Points on a hilly landscape, in no order, each with its height.
From any point a ball rolls to the lowest of the 5 points nearest to it. It stops when none of these is lower. Distance is the straight distance between rows; heights are no part of it.
z404 (h 473): [129 111 124 153 137 126 134 137 145 125 130 114 134 121 129 124 148 128
 132 119]
z770 (h 304): [123 110 125 137 104  91 116 137 157 141 146 102 117 107 140 130 136 112
 147 118]
z86 (h 230): [140  98 116 138 104  86 107 133 143 138 137 114 101 125 127 131 139 127
 170 119]
z832 (h 641): [119  93 138  98 183 173 160 124 101 103 111 170 140 165  98 132 168 176
  95 121]
z666 (h 80): [179 140  90 140  87  93  90 147 161 143 106 151  93 135 123 129  94  95
 181 122]
z366 (h 444): [139 111 111 138 159 148 144 129 118 116  98 154 111 157 110 136 152 170
 148 113]
z11 (h 414): [100 134 136 133  90  99 120 128 161 143 157  94 134  77 175 135 135  92
 119 117]
z204 (h 714): [119  96 137  91 187 171 151 101  70  95 110 173 123 179  86 138 162 199
 108 125]
z572 (h 620): [122 100 138  96 182 160 147 120  83  98 129 146 138 162  87 127 158 177
 108 127]
z995 (h 842): [ 76 118 175  79 135  61  94 128 110 107 208  51 115  73 149 133 124 117
  89 142]
z606 (h 455): [120  79 140  97 107  51  89 123 100 152 173  84  83 132 110 162 132 134
 165 134]
z227 (h 588): [121  87 153  83 145  95 103  88  84 118 174  82 106 148  95 126 134 163
 151 139]
z225 (h 333): [144 124 120 138  80  73 101 150 180 152 132 122  92  96 163 140 104  90
 151 126]
z537 (h 140): [120 123 129 134 181 182 164 138 153 133  89 182 150 136 131 120 152 153
  98 129]
z704 (h 244): [168 169  86 148 129 145 149 170 159 141  80 178 123 160 123 120  94  88
 138 132]
z253 (h 241): [ 86 141 175  98 145 169 126 121 111  97 160  84 203  93 152 116 153 120
  55 131]
z490 (h 265): [153 123  95 149 142 132 121 129 118 123  88 155 100 157 118 132 132 158
 169 117]
z469 (h 594): [130 101 128 131 155 138 134 129 109 108 128 124 137 145 106 124 163 152
 123 120]
z156 (h 212): [154 182  90 164  85 137 150 172 166 156  96 162 144 138 137 116  84  64
 121 135]
z801 (h 184): [167 141  81 153 130 120 113 134 127 126  85 161  87 158 116 125 113 136
 180 120]
z36 (h 373): [112 148 132 150 154 189 170 135 153 136 105 153 169  96 158 121 144 127
  77 139]
z443 (h 389): [119 142 124 161 123 153 139 126 152 134 137 115 164  97 161 114 142 112
 100 124]
z776 (h 191): [ 91 107 181  85 144  93 110 103 114  96 193  76 137 106 120 107 134 137
  98 132]
z269 (h 211): [163 169  97 148  51 101 118 159 182 161 115 139 117 122 143 130  74  55
 139 123]
z472 (h 281): [151 162 100 161 136 154 157 155 165 142  95 164 137 135 141 112 102 105
 119 134]
z840 (h 562): [130  96 132 109 141 121 126 108  84 113 151 105 117 156  90 131 149 153
 150 120]
z733 (h 152): [157 111 104 139  94  87  93 136 143 143 109 135  83 134 129 125 119 121
 190 120]
z964 (h 365): [131 182 119 159 124 176 182 161 156 146  85 191 164 135 149 119  89  99
  95 137]
z998 (h 441): [110  96 173  84 197 154 123 112  96  65 150  94 152 127 100  95 147 183
  64 150]
z342 (h 372): [116  97 139 118  99  49  99 143 138 152 171  85  86 100 140 162 139 105
 140 126]
z351 (h 329): [125 145 127 145  81 102 116 133 175 153 145 112 130  79 179 134 111  90
 133 134]
z901 (h 303): [145 107 101 144 108 107 113 117 104 135 103 125  92 155 112 135 133 154
 189 118]
z835 (h 340): [134 148 118 165 126 146 142 138 170 137 128 131 144 107 158 120 123 107
 120 134]
z266 (h 289): [136 159 118 146  74 104 117 142 181 161 138 120 123  89 177 133  91  75
 134 131]
z297 (h 532): [133 102 112 134 139 127 135 109  86 120 114 128 103 175  96 145 146 171
 159 118]
z923 (h 287): [134  94 128 130  89  68 100 136 148 150 146 108  85 117 133 146 134 116
 171 119]
z712 (h 298): [169 168  77 150 131 130 131 133 116 125  65 202  79 175 112 133  99 129
 177 109]
z827 (h 710): [121  98 155  75 196 157 124  89  70  84 138 115 122 155  72 122 143 200
 110 149]
z774 (h 483): [129  97 157  93 154 104  97  44  62 125 146  82  82 173  87 130 128 184
 159 139]
z819 (h 501): [ 83 130 194  87 144 117 113 107 121  80 193  62 164  92 144 101 134 138
  75 133]
z578 (h 345): [141 153 118 148 166 177 169 149 156 133  88 186 141 134 139 114 116 122
 106 136]
z738 (h 249): [154 155 107 154  76 117 125 150 179 151 122 134 129 116 159 120  91  77
 130 132]
z878 (h 467): [114  95 140 120 177 159 147 129 113 103 133 129 149 143  96 127 158 153
  86 120]
z456 (h 290): [142 108  99 148  94  94 104 100 101 137  98 127  72 163 110 141 134 154
 193 119]
z535 (h 590): [126 101 148  93 164 124 111  57  60 111 148  94 102 164  77 124 129 195
 148 131]
z542 (h 525): [125 106 115 126 178 161 153 144 121 119  99 164 128 149 114 127 158 168
 122 119]
z935 (h 446): [117 177 137 151 145 198 179 149 149 145 103 181 179 100 163 123 116 123
  79 150]
z104 (h 305): [146 188  98 149  16 106 120 176 175 181 113 140 140 100 162 135  74  42
 129 129]
z970 (h 517): [137 140 112 131 175 179 155 126 135 108  59 222 116 178 116 126 128 174
 154 119]
z312 (h 48): [ 91 110 159 103 115  78 108 130 126 122 189  72 130  95 141 142 136 103
 104 119]
z238 (h 213): [101 128 175 102 154 158 133 114 111  83 159  86 174 113 122 113 149 137
  56 125]
z521 (h 518): [112  83 179  80 184 142 114 101  93  70 153  81 142 119  92  84 142 189
  95 157]
z72 (h 337): [102 111 185  85 163 137 115 106 109  76 176  74 158 107 116  95 134 152
  73 139]
z292 (h 171): [ 95 120 158 116 157 172 138 120 122  93 152 102 183 115 124 119 148 132
  54 124]
z136 (h 405): [136  96 118 136 135 122 129 130 114 125 125 122 120 147 106 133 151 147
 153 116]
z219 (h 572): [107 105 152 109 118  82 121 119 135 120 180  85 126 112 123 128 146 113
 119 119]
z19 (h 651): [135 100 132 109 156 127 122  92  66 111 141 108 114 169  77 138 141 176
 150 128]
z667 (h 819): [121  94 170  92 157 110 111 105  98 102 180  80 122 130  94 113 137 157
 126 138]
z431 (h 391): [107 110 140 134 108  92 121 126 152 137 163  94 128 101 152 136 147 107
 129 117]
z653 (h 777): [126 107 135 108 163 139 133  83  57 107 126 126 109 177  81 140 147 188
 141 126]
z662 (h 423): [136 194 114 166  99 172 179 169 148 151  92 171 171 116 154 125  93  83
  96 143]
z151 (h 670): [ 77 127 171  84 124  85 105 124 118 106 199  72 145  84 157 138 131 111
  88 119]
z838 (h 498): [127  85 142 100 117  72  99 117  95 137 170  88  96 140 104 148 134 141
 166 132]
z864 (h 90): [ 94 150 153 129 127 169 134 128 125 130 147  98 203  75 166 127 154 108
  83 126]
z387 (h 295): [157 168  90 133 142 161 160 166 147 139  71 212 124 174 114 127  99 105
 138 114]
z197 (h 190): [179 169  66 156  91 118 127 172 161 154  79 172 112 161 108 130  94  61
 154 111]
z642 (h 466): [144 160 114 124 150 195 172 149 157 126  56 240 139 189 109 114 105 132
 146 118]
z122 (h 232): [160 119  94 145  86  86  89 104 120 140  90 137  63 147 118 134 115 148
 203 120]
z707 (h 294): [148 173 102 144 146 170 172 168 159 143  83 202 137 158 130 120  93  94
 116 131]
z551 (h 409): [124 172 133 149 117 181 154 146 137 150 130 132 192  70 178 121 118 103
 101 154]
z179 (h 343): [109 141 128 137  79  79 103 141 174 163 155 104 117  66 182 146 113  89
 127 124]
z406 (h 288): [152 144 102 163 119 130 134 141 171 141 110 139 127 118 141 115 109 102
 136 130]
z99 (h 291): [ 93 155 150 129 139 196 151 129 123 131 124 122 200  77 160 127 160 123
  64 140]
z235 (h 339): [140 103 117 147  91  86 107  81  84 143 103 116  69 182  99 149 137 162
 189 115]
z717 (h 368): [110 111 141 133 169 168 154 132 129 114 115 134 159 128 119 128 167 139
  78 123]
z804 (h 390): [130  99 133 136 124 108 117 132 134 124 151 110 125 128 118 129 151 128
 143 122]
z915 (h 278): [147 116 112 150 106 103 113 138 167 133 135 119 107 119 141 121 128 111
 169 122]
z173 (h 453): [115 177 135 147 124 198 165 148 131 147 120 149 196  62 176 120 131 115
  81 157]
z214 (h 771): [116  96 160  75 192 150 113  66  61  93 128  93 110 154  80 109 141 211
 120 147]
z373 (h 642): [123 104 124 117 169 158 148 118  93 107 101 153 125 166  94 140 159 180
 130 117]
z590 (h 233): [141 102 103 136  84  76  92 121 115 144 113 120  75 148 117 140 133 144
 195 127]
z220 (h 382): [117 101 156 110 162 147 137 119 111  96 153 105 154 132  97 117 155 145
  84 129]
z300 (h 510): [125 193 133 158 113 196 165 168 132 149 118 165 203  71 175 122 111 104
  94 169]
z449 (h 338): [146 200  99 163  59 139 152 168 160 159 113 147 166 107 163 125  83  60
 118 142]
z802 (h 243): [100 127 150 130 144 166 142 119 131 112 143  98 180 104 139 124 159 119
  69 120]
z780 (h 392): [128  95 132 121  97  71  95  75  79 145 131  98  75 175 103 160 131 157
 188 125]
z229 (h 587): [ 85 113 154  99 107  41  92 138 118 128 198  48 102  76 153 159 124  97
  89 132]
z429 (h 386): [128 151 126 156 153 168 161 132 155 136 102 152 152 107 148 117 129 128
  98 135]
z959 (h 331): [101 158 138 142 105 154 137 135 145 146 153 106 183  64 177 125 146 105
 108 137]
z555 (h 465): [119 111 129 148 154 149 145 134 130 119 129 125 154 127 122 124 154 129
 108 116]
z952 (h 411): [135 179 116 164 116 160 155 143 152 150 114 145 163  96 165 123 104  99
 102 139]
z341 (h 362): [130 168 120 155  79 124 130 140 171 156 142 126 155  83 183 126 100  86
 128 140]
z196 (h 448): [121  88 146  87 108  53  78  88  76 154 162  82  55 155 105 163 118 152
 175 138]
z841 (h 533): [133 120 112 137 160 159 145 124 106 116  75 180 106 164 106 134 151 178
 156 117]
z979 (h 478): [ 82 123 144 107  97  71 105 134 134 140 179  77 121  74 166 158 136  86
 105 124]
z35 (h 360): [128 135 125 156 114 129 129 129 169 141 135 113 141  98 158 117 129 106
 127 128]
z291 (h 142): [110 100 145 123 139 117 127 125 122 109 167  91 140 124 115 124 147 125
 109 115]
z135 (h 242): [149 116 102 146 138 124 122 136 131 127 103 140 115 139 120 123 143 142
 165 121]
z910 (h 195): [179 148  81 147  98 107 100 121 118 131  72 163  66 165 106 130  94 127
 193 109]
z583 (h 643): [121 105 127 112 173 195 165 119 124 110  83 203 134 173 112 127 170 188
 124 116]
z286 (h 520): [123  88 142 114 122  94 115 124 114 124 174  98 114 139 109 129 148 132
 147 122]
z369 (h 117): [108  86 157  83 129  42  89 116 105 134 194  55  80 104 111 145 124 124
 134 147]
z692 (h 760): [122  95 164  79 177 128 107  89  75  93 159  92 125 139  78 110 138 181
 125 145]
z386 (h 388): [107 111 129 126  83  60 101 148 156 157 161  84  92  74 168 161 130  94
 126 123]
z427 (h 309): [138 182 110 143  44 108 123 160 176 168 131 131 140  95 176 131  75  56
 128 133]
z343 (h 170): [174 164  81 152  85 115 122 164 171 144  99 159 116 145 125 125  86  68
 146 123]
z594 (h 336): [ 82 136 177  93 131 144 116 124 114  99 180  77 188  91 152 120 138 109
  71 126]
z881 (h 482): [130 159 123 142 153 199 184 153 171 139  77 226 159 159 133 112 100 121
 106 144]
z888 (h 387): [149 143  97 145 154 150 144 130 118 119  68 195  94 166 116 131 119 161
 172 114]
z703 (h 134): [168 126  88 153 110 107 105 140 144 132 104 149  93 141 124 125 111 124
 182 120]
z711 (h 286): [107 156 140 148 139 178 150 128 137 137 124 125 177  84 161 125 143 112
  89 135]
z900 (h 384): [134  97 122 120 115  97 114  98  86 132 138 102  98 166 101 144 141 157
 172 120]
z310 (h 364): [145 126 102 149 167 153 140 149 139 128  92 161 123 144 128 120 133 147
 143 120]
z509 (h 407): [ 88 125 197  84 165 149 114 103 111  68 176  69 180  94 148  99 136 155
  49 143]
z418 (h 126): [181 149  72 143 100 107 101 146 138 135  90 164  90 152 113 126  95  98
 182 122]
z85 (h 363): [113  96 136 124 102  66 111 139 144 141 163  97 101 106 132 145 145 109
 139 118]
z714 (h 327): [141 138 111 164 148 148 146 145 160 132 107 150 140 127 139 117 122 119
 119 129]
z453 (h 481): [124  93 156  80 137  79  88  66  72 131 162  84  84 158  92 138 127 167
 174 139]
z824 (h 133): [188 150  78 143  76 102 104 159 162 148  96 158  99 153 118 132  81  67
 171 112]
z635 (h 53): [ 87 126 166 117 128 125 125 116 127 113 174  82 168 100 142 130 149 107
  89 111]
z504 (h 204): [182 165  59 141 108 122 109 144 127 141  74 192  86 177 104 134  89  91
 176 108]
z975 (h 502): [115 194 137 153 120 205 185 164 141 145 102 197 189  98 167 123 107 112
  76 154]
z962 (h 603): [140 142 118 126 169 205 174 144 169 130  71 235 148 163 125 109 118 145
 127 131]
z16 (h 436): [132 102 135 117 126  96 110  61  67 132 141  96  85 182  91 146 130 174
 171 126]

Where does a ball stop that starts at each point below?
z449 | z666
z266 | z666
z406 | z666

Call two points neighbours if one is among the 5 nearest of the other. Go from one point of each pair to the other, from neighbour to neighbour, staying as low as possible. Name the highest point that can't be avoided.
z537 / z864 | z35
z292 / z776 | z72
z666 / z537 | z578
z292 / z312 | z802
z864 / z292 | z253
